Each row is a point on a tangle of strands that fork and nearly touch. The rows are in no order.
In the rows, zero is written as 128.
Points whose rows are less than 97 apart are linked; no others are. Some points are linked to none.
<316>: [173 166  63  81 125 164 115 104 152 111  94 121 132  94 133 109  85 147
 175 194 132  96  80]
<111>: [114  88 145 134 112 100 141 160 156 109 169 150 167 148 169 134 108 104
  99 141 109 173 172]
<27>: [ 80 102 164 154 114  94 138 171 102 181  76 159  83 124 122 169 114 104
 132 138 165 115 164]
<868>: [ 96 110 100 146 118 165 217  68 126 113 119 102 118 120 132 127 198 103
  73 142 133 148 130]
<231>: [138 122 159 147 205 126 147 145  95 138 151 156 129 174  78  95 132 119
 161 108 142 155 151]
<483>: [128  90  99 145 161 132 220  87 134 140 111 145 147 127  79  75 173 166
 101 104 139 109 151]
<369>: [152 130 163 138 164 121 162  84 160 107 146 135 137 144  83  77 133 184
 129  87 133 146 126]
<793>: [138 164 157 137 124 117  90 147 127 122 106  83  89 144 121 149 112 143
 109 116  85  76  70]
<611>: [ 99  96  99 149 100 157 178  72 127 114 124 135 121  98 131 133 171  65
  90 156 162 151 140]
<961>: [113 160 153 148  94 148 103 118 139  74 160  72 135 151 153 147 142 154
  92  91  78 140 112]
<92>: [141 126 154 154 152 167 165  68 136  86 139 104 140 143 110 114 153 135
 128 107 113 171 103]
<609>: [125 150 156 166 169 119 134 155 122 143 122 124 126 157  76 122 157 188
 143  53 115 104 141]
<925>: [ 97 124  78 147 131 150 191  73 124 124 145 119 148 132 114  95 194 121
  85 105 127 131 154]
<478>: [107 153 174 152 133 114 135 123 161  95 161  95 139 170 129 107 147 190
 107  51  83 135 135]
<493>: [105 151 102 120  67 163 103  68 118  97 102 123 102  75 166 161 143 125
 119 151 160 141 107]
<399>: [112 105 150 159 189 137 211 143 118 153 140 145 124 168  86  88 162 141
 141  65 124 134 140]
<218>: [146 133 207 107  85 137 106 171 103 118  87 119  60 117 140 146  81  71
 139 175 113 108  65]
<94>: [ 90  90 135 166 199 150 227 129 107 178 118 116 115 156  86 109 181 125
 136  86 115 114 109]
<420>: [123 179 130 127  68 179  88  95 125  75 144  83 117 129 169 163 147 158
  93 110  89 135 101]
<778>: [114 127  88 118  93 106 112 112 161 131 149 127 154 114 164 138 128 134
 102 132 129 141 164]
<311>: [147 140 106  79 116 118  76 189 121 158 187 144 139 142 187 126  87  77
 132 130 119 114 137]
<659>: [151 137 155 134 129 160 179  61 143  67 112 117 139 141 132 117 148 176
 109 123 109 193 118]
<927>: [ 75 117 186 122  85 103  79 158  79 154 110 121  97  79 190 121 116  67
 128 132 170  98 124]
<670>: [100  89 131 147  85 134 144  99 141 106 129 144 123  92 148 144 136  66
 102 161 162 158 144]
<812>: [103 110 150 117 123 103 105 174  79 189  78 155  81 130 128 151  75  94
 153 167 175 100 142]
<272>: [123  80 143 125  88 111 144 131 177  92 130 134 147 123 176 152 105 112
  89 175 124 175 158]
<627>: [194 158 104  41 122 117 137 110 175 112 114 103 164 123 157 102 109 202
 147 163 107 126 118]
<425>: [176 127 112  93 162 107 124 106 165 115  90 126 153 115  91  91  93 197
 158 167 127 110 102]
<521>: [162 159 143 113 117 105 105 151 158 138  77  99  92 140 139 138  87 140
 119 129  86  58  61]
<590>: [106 151 149 151  90 148 146  89 151  71 132  84 141 149 152 145 160 154
  85 107  88 166 132]
<417>: [164 140 151 113 116 153 149  80 143  56  82 120 128 132 145 143 129 198
 114 154  96 182 104]
<48>: [157 154 100  92 119 114  95 121 159 127 138 101 153 128 138 113 120 178
 120 123 106 103 121]
<906>: [152 152 127 124 159 108  93 183 119 166  93 128 108 144  96 137 113 174
 143 107 112  70 114]
<640>: [161 138 157 126 111 156 100 125 129  78 102  89 101 132 128 153 102 141
 120 143  89 107  54]
<716>: [109 102  95 163 150  93 135 128 114 170  81 169 111 101  80 148 122 109
 145 135 162 100 134]
<931>: [181 150  94  73 154 108 118 124 173 144 101 113 151 116 101  98 107 195
 170 151 120  60 103]
<645>: [133 148  97 133 127 131  94  96 134 111 139 113 148 120 108 121 140 145
 118 122 124 126 122]
<124>: [183 175  73  57 125 130 132 107 172 127  99 102 149 109 139 104 103 179
 164 177 118  89  99]
<195>: [ 94 124 106 130  75 133 113  83 141 113 117 132 119  80 170 148 135 101
 104 153 173 143 135]
<515>: [126 117  81 112 101  93 111 136 166 167 139 126 153 113 155 143 130 168
 121 105 122 103 172]
<401>: [136 131 128 135 155 121 146 100 150 129 150 149 165 134  80  83 163 186
 126  78 137 115 154]
<119>: [117 143 139 144 166 120  98 147  73 158 118 131  94 148  81 152 122  96
 151 141 141 115 122]
<136>: [161 152 121 126 167 145  69 149 100 104 172 123 132 140 112 108 121 116
 147 132 127 124 100]
<599>: [130 130 151 146 183 121 121 164  84 151 116 143 115 173  78 132 121 131
 155 120 134 130 150]
<964>: [ 87 139 161 113  91 105  80 171  94 172 134 132  95 119 187 143 100  86
 118 121 148  96 130]
<773>: [118 146  69 111  86 150 104  87 133 110 149 142 150  94 162 136 140 113
 112 151 153 169 149]
<43>: [159 134 111 100 144 103 108 197 123 193  89 145 110 140 125 144  86 149
 160 131 126  73 129]
<131>: [142 112 199 111 106 134 112 181  88 113 122 132  90 135 128 149  79  69
 140 192 118 150 102]
<54>: [160 119  78 101 130 152 102 120 132 102 117 144 136  94 122 124  80 111
 167 196 147 127  87]
<852>: [108 120 139 170 151 119 181 157 140 142 122 143 145 156  93 110 163 171
 123  52 114 119 157]
<230>: [142  99  86 126 140 116 120 106 137 114 107 153 143  98 100 128  92 108
 151 192 151 140 108]
<499>: [124 148 128 136 183 148  86 154  63 135 185 143 130 171 100 120 137  70
 160 134 149 155 153]
<402>: [122 115  98 119 108  92 111 198 128 204 130 147 123 114 170 164 107 139
 142  87 148 102 172]
<805>: [137 120 104 118 140 123 180  92 158 143 125 166 180 125  86  78 176 194
 109  96 150 114 173]
<876>: [127 122 175 124 105 131 101 172 103 105 157 124 115 137 146 151  94  80
 122 158 108 150 112]
<703>: [177 142  90  47 115 113 135 113 167 110 139 124 178 115 176 116 120 177
 137 171 120 172 154]
<446>: [ 48  99 183 165 102 107 162 161  93 179  84 145  71 126 128 156 146  70
 128 120 171 116 178]
<616>: [135  95 102 130 146 117 113 134 114 119 148 173 152 113 111 126  98  76
 145 172 148 159 133]
<23>: [126  82  66 130 136  99 151 116 159 153 117 179 162 105 115 118 126 116
 125 153 157 132 176]
<902>: [128 105  92 126  94  80 128 168 168 190 117 122 129 102 173 172 125 174
 129  79 136  91 177]
<760>: [159 150 119  97 155 133  64 186 103 130 192 144 144 157 145 101 105 103
 139 133 121 128 133]
<435>: [108 172 139 173 156 122 105 121 125 130 136  86 120 149  83 132 179 177
 126  48  98  86 119]
<72>: [111 158 169 165 163 130 140 102 146 108 153  85 125 169  99 105 172 170
 129  46  97 126 115]
<258>: [180 159 117  89 120 116 106 138 176 130 101  95 129 142 146 116  98 166
 127 130  83  71  82]
<722>: [139 112  88 133 126 100 126 201 136 200 122 164 154 107 124 152 125 154
 152  95 149 116 181]
<798>: [113 126 162 144  68 152 149  93 152  69 105  97 114 124 158 173 154 139
  89 145 103 166 127]
<151>: [138  92 143 155 147 186 206  54 128 104 109 107 132 128 113 127 169 114
 121 143 115 168  93]
<731>: [137 146 131 114  81 144 134  91 149  74  88 114 118 117 169 167 141 175
  94 164 106 168 116]
<994>: [102  77 113 160 170 141 236  95 126 143 120 109 126 140  96  92 177 144
 104  99 118 115 127]
<991>: [178 128 105  72 124 151 114 112 149  86 159 144 183 121 158  97 105 163
 137 163 124 183 141]
<246>: [139 152 141 143 158 115 107 190 114 162 117 132 129 151  91 131 136 190
 143  80 119  96 148]
<564>: [160 147 163 113  92 155  93 152 126 102 102 116  85 122 147 147  87  91
 134 155 105  91  49]
<769>: [113 178 114 130  69 178  95  65 111  87 110  95  92  95 153 174 161 149
 113 127 122 129  91]
<779>: [108 168 145 163 137 121  89 130 111 125 132  79 100 143 105 155 146 143
 116  87  93  88  94]
<492>: [181 133 128  94 146 149  94 121 143  84 192 139 174 131 136  75 105 160
 141 132 132 166 131]
<368>: [119 131  95 150 135 140 143  78 127 115 141 127 154 125  98 114 164 118
 109 118 129 143 138]
<214>: [ 73 125 155 164 101 118 133 140 130 112 160 116 127 145 142 151 146  84
 104 108 109 146 139]
<910>: [130 152 134  90 106 111  81 180 115 177 145 135 105 141 195 136  87  80
 128 116 127  86 120]
<198>: [ 62 108 193 152  93 106 113 139  82 146 114 128  83  79 154 131 141  48
 133 133 171 129 144]
<890>: [131 114 143 122 114 118 103 159 134 107 167 132 150 141 161 138  95 110
 110 144 103 154 131]
<880>: [122 115 111 129 164 125  98 153  77 141 161 170 134 132 101 131 104  56
 153 164 158 152 144]
<992>: [123  98  67 126 129 101 136  91 160 141  93 159 140  88 116 128 114 119
 135 178 168 129 145]
<834>: [136 133 114  93 131 111 103 193 101 211  87 151  92 139 150 146  72 112
 163 139 159  75 136]
<190>: [101  72 134 148 175 162 212 121 106 133 174 135 146 150 120  96 160  55
 128 128 123 168 118]
<317>: [ 97 129 138 161 143 129 110 117  79 152 129 130  97 113  90 157 139  58
 147 138 152 124 111]
<945>: [ 86 131 138 163 115 132 118 119 102 126 159 120 120 121 120 152 149  63
 126 117 132 139 123]
<776>: [172 126 149 128 164 162 108 118 125  72 203 142 154 143 126  83 113 129
 149 117 136 190 121]
<962>: [ 45 102 180 159 105 119 161 141  86 171 126 138  83 114 133 138 163  27
 134 126 165 135 159]
<61>: [133  80  82 130 140  93 137 164 145 174 135 188 168 112 124 130 116 120
 142 127 148 133 187]
<837>: [150 117 147 141 188 131 133 123 116 109 179 154 152 151  96  85 125 114
 151 109 139 169 137]

A fork is a point with three links. Follow the links from the first point to the second and name the forks in between, in order.
<151>, <616> -> <195> <230>
<124>, <402> -> <230>
<195>, <991> -> <230> <124>
<61>, <611> -> <195>
<94>, <27> -> <609>
<906>, <645> -> <609> <435> <793>
<611>, <805> -> <793> <435> <609>
<852>, <515> -> <609> <435> <793> <195>
<92>, <640> -> <195> <793>
<961>, <931> -> <195> <230> <124>

Follow the links from the first point to the second, and from the first to the third. Name the last point that the two ways share.
<776>, <420>, <868> -> <195>
<420>, <834>, <805> -> <609>
<961>, <834>, <776> -> <195>
<218>, <902>, <94> -> <793>
<906>, <420>, <483> -> <609>
<111>, <910>, <902> -> <793>
<478>, <834>, <131> -> <435>
<880>, <368>, <776> -> <230>

A fork is a point with three links, a tip a point with one. Leave the first point through the second and follow the links. Name the first fork or tip that comes.
<43>, <834> -> <136>
<195>, <773> -> <230>
<927>, <198> -> <609>
<703>, <991> -> <214>
<119>, <599> -> <124>
<868>, <925> -> <793>
<493>, <769> -> <151>
<258>, <48> -> <195>
<852>, <399> -> <369>
<640>, <564> -> <272>
